Each scene shows the same named points in several views. A view is turned or mirrored, and shifted as a whole, has a little noise and may leave points out.

Scene 1
View 1
beme: [ -7   1 -12  12  -5   4   1  -1  -2  -2   2  -1 -16  -3  -2 -16 -14   3
  -7  -4  -3]
larig: [-16  -8  -3   5   4   3  -4  -1   7  -5  10  -3 -15  -9  -8  -9  -7  17
  -8  -2  -8]
fori: [ -7   7  -6  17 -10   2  -3  -3  -4  -4  -2   2 -10  -6  -8  -3 -14   2
   4  -6  -4]
tum: [-13  -2  -3  -1   4   3  -2  -2   0  -7   2  -5 -16  -8  -8 -26 -12  18
 -13  -2  -8]
tuki: [-12  -8  -5   7   0   3  -4  -7   5  -2   3  -2 -22 -11  -2 -10  -9   9
 -19  -1  -5]
pegab: [-14  -5   0  16 -12   3  -8  -3  -2   2   8   6  -9 -14 -14  17  -9   9
  -9   4  -1]
Zodag: [-13 -14 -19   6   5   8   4   4   7   0  19  -6 -21   0   3 -24  -8   8
 -16  -2  -2]
takuz: [-14 -10  -7  17 -10   6  -7  11  -5   1  16   6   2  -6 -21   4  -9  14
  -4   3   2]
das: [-11  -3 -29   8  -4  12  14   8  -5   6  23  -7 -17   9   5 -27 -14   2
 -13   2   3]
Raved: [ -4  11  -1   9 -14   3  -5  -6 -16  -2 -13   3  -9 -10 -14 -13 -21   7
 -12   1  -4]
gos: [-14 -11  -7   7  -1   5  -2  -7   7   1  10  -2 -25 -12   0  -4  -7   8
 -22   1  -4]
Rakeg: [-10  15 -13  14 -24   9   9  -2 -21  10  12   1  -9  -2  -6   4 -19  -1
 -10  12   4]
dag: [-12 -16 -16  16  -7   8   0   2   5   6  18   1 -19  -6  -2   1  -7   2
 -19   2   4]
Kema: [ -4 -11 -15   7   0   8  -2   4  -3  -1  -1  -2 -16  -3  -6 -36 -16   9
 -22  -5   0]
fezuk: [-12  12  -6  11 -12   4   3  -5  -8  -1   4  -1 -13  -7  -5  -1 -15   4
  -2   1  -4]
guv: [-12   5 -13   6  -5   6   7  -3  -4   0   9  -5 -20  -3   1 -14 -13   4
 -10   0  -3]
zufus: [-23  -5  -2   2   7   2   0  -2  10  -6  20  -6 -16  -8  -5  -5  -3  19
  -3   0 -10]
View 2
guv: [-11   5  -4   6  12   6  -5   2   7  -4   9   3   2  -2  12  -5   2  12
 -13   5  -7]
Rakeg: [ -9   0  -9  20   5 -14  -1  18   8   1   9   6   7  -1   7  -1  15  -4
 -25  -5  -4]
fori: [-10  -6  -1  -3  14  -4   9   5  14 -14   2   6   2 -10  10  -1   3  -4
 -11   6   1]
tum: [-17   2   0  -8   4  18  -9  -2   3 -10   7  15  -1 -15  16  -7  -5  14
 -12   8  -1]
das: [ -9  10 -21  12  13  13 -16  11  10   7   7  -5   4   8  12   3  -4  22
  -9   7  -3]
takuz: [-12 -14 -11  -3  -3 -10 -10  14  11  -7   4  13   6  -9   8  10 -10  -9
  -2  -5   2]
Raved: [-12  -6   0  -5   5   2   7   8   7  -8   3  15   0 -18  10  -4  15  -1
 -29   9   4]
gos: [-12  -7   3  -6   4   3 -16  -9   3  -2  16   4   0  -1   7  -3  -2   9
  -9   5 -18]
fezuk: [-12   0   0   6  10  -5   4   6  10 -11   7   8   4  -7  10  -6   7   0
 -16   0  -3]
beme: [-11  -1  -4  -3  13   7  -1   3  10  -5   5   3   1  -5  11  -1   3   9
 -12  10  -2]
dag: [ -8 -11  -7  -2   5  -4 -18   1   8   4  14  -2   3   6   4   8  -4   4
  -4   3 -15]
Zodag: [-12   2 -11  -2   9  15 -20  -2   7   2  11   0   2   3  12   1 -12  21
  -2   8  -9]
Kema: [-11  -2 -11 -11   5  23 -12   3   6   4   4   5  -3  -8  12   3  -1  19
 -16  19   0]
zufus: [-17   2   4  -2   5   4 -14  -6   4 -16  13  12   4  -7  15  -7 -18   8
   5  -5 -10]
pegab: [-11 -19   3  -7  -3 -17  -7   2   8  -9  12  12   4  -8   4   6   0 -13
 -10  -4 -10]
larig: [-16  -4   2  -9   4   7 -11  -5   5 -12  10  11   2  -9  13  -3 -12   7
  -2   2  -7]
tuki: [-13  -6   4  -9   5   7 -12  -7   3  -4  13   7  -1  -6  10  -3   0   9
 -11   8 -12]
View 3
guv: [-25   6   1   2   3 -11  -5   6 -11  -1  -1   0   1   5 -12  -4  11   1
  -3  -9  11]
fezuk: [-22  -2   7   2  14  -9   0   8  -9   0   2  -3  -7   4  -4   2   4  -6
   6  -7  10]
tum: [-24  13   4  -3  11  -5  -8  -3 -24   0  -4  12  -6   2 -11  -7  15   6
  -7  -5  -3]
zufus: [-10  14   5   2   7  -8  12  -2 -25 -10   7   8  -1  -4  -9  -4  18  -5
 -13  -4   4]
tuki: [-29   4   3   6  11  -4   3  -4 -16   5   2   8   1   1  -9  -4  22   5
  -9  -5   4]
Kema: [-33  12  -3   6  -1  -4 -17   0 -11  12  -7  13  -4   6 -11  -9  17  13
  -7 -11  -7]
takuz: [ -4   0   9  15   3   1   4   5  -4   1   8  14 -16   0   9   6  11 -12
  -6 -12  -3]
Rakeg: [-20 -13   5   8   7  -6  -7  16   7  -2  -3  -1  -8  10  -1   9   2  -9
   5 -13  24]
dag: [-22  -2   1  19  -4  -4   7   3  -1   5   7   7   3   1  -4   0  25  -2
 -14 -12   9]
fori: [-23   1   9   5  13 -10   2   6 -10   9   6  -4  -8   1   0  -1   3  -6
   8  -6  -4]
gos: [-28   1   2   9   9  -4   8  -4 -14   2   4   8   5   1 -10  -2  26   4
 -13  -6   9]
Raved: [-30  -5  10  -2  22  -3 -12   4  -9  10  -5   5 -14   8   0   3   2   2
  10  -6   0]
das: [-20  12  -9  10 -20 -13 -15  14  -2  -3  -5   2   3   7 -15  -8  12   3
 -10 -16  12]
View 4
tuki: [ -3  -4   9  22   6   2   8  -2  14  -3  11   5   0   4   3  -8  -9  -2
 -17  -9  -5]
takuz: [  4   1  -1   9  -2  -3  -8   7   5   4  -7 -10  12  11  -9 -12  13 -12
  -4  -7   0]
zufus: [  0  -3   9  27  16  11  -4   6  11  -7   6  -6   5  19   0 -10 -12  -2
  -8 -19  -6]
pegab: [ -4  -5   7  12   7   1  -1  -6   5   0   1  -2   7  12  -7 -10  15 -10
  -5   1   7]
das: [ -1   0   1  13 -17  -3  -8  13  25   3   2 -10  -4   0   8   0 -11  20
 -22 -22 -16]
Zodag: [  1   1   5  22  -6   3   3  10  24   0   7  -3  -1   5   1  -5 -17   6
 -22 -22 -15]
tum: [  3  -5   5  23   6   0   0   5   6  -8  11   4   5   2  16 -12 -20  -3
 -13 -12 -10]
beme: [ -1  -9   7  13  -7  -3   4  -5  12  -6   4  -3   3   2  10 -10  -9   8
 -12  -7  -8]
Kema: [  5  -2   2  18 -13  -8   9   7  14  -2  10   5   4  -9  13 -10 -19   0
 -23 -10 -16]
Raved: [ -2 -11   5   8  -2 -10  -3  -9  -3  -7   6   4   4  -7  22 -13  -2  -1
  -9   8   1]
fezuk: [ -7 -11   8  10   2  -2  -7  -8   6  -7   2  -5   2   6  12  -8   2   9
  -6  -2   1]
larig: [  2  -3   7  23   8   6   2   3  10  -6   7  -1   6  11   2 -12 -11  -5
 -11 -13  -6]
fori: [ -2 -14   8   9  -5  -5   2 -11   5  -9  -1  -7   8   7   9 -13  -1   5
  -2  -1  -1]

Which points are out of place in each view (at most two, in the order of its rows)? Write - if all are in place.
view 1: -
view 2: pegab
view 3: -
view 4: takuz
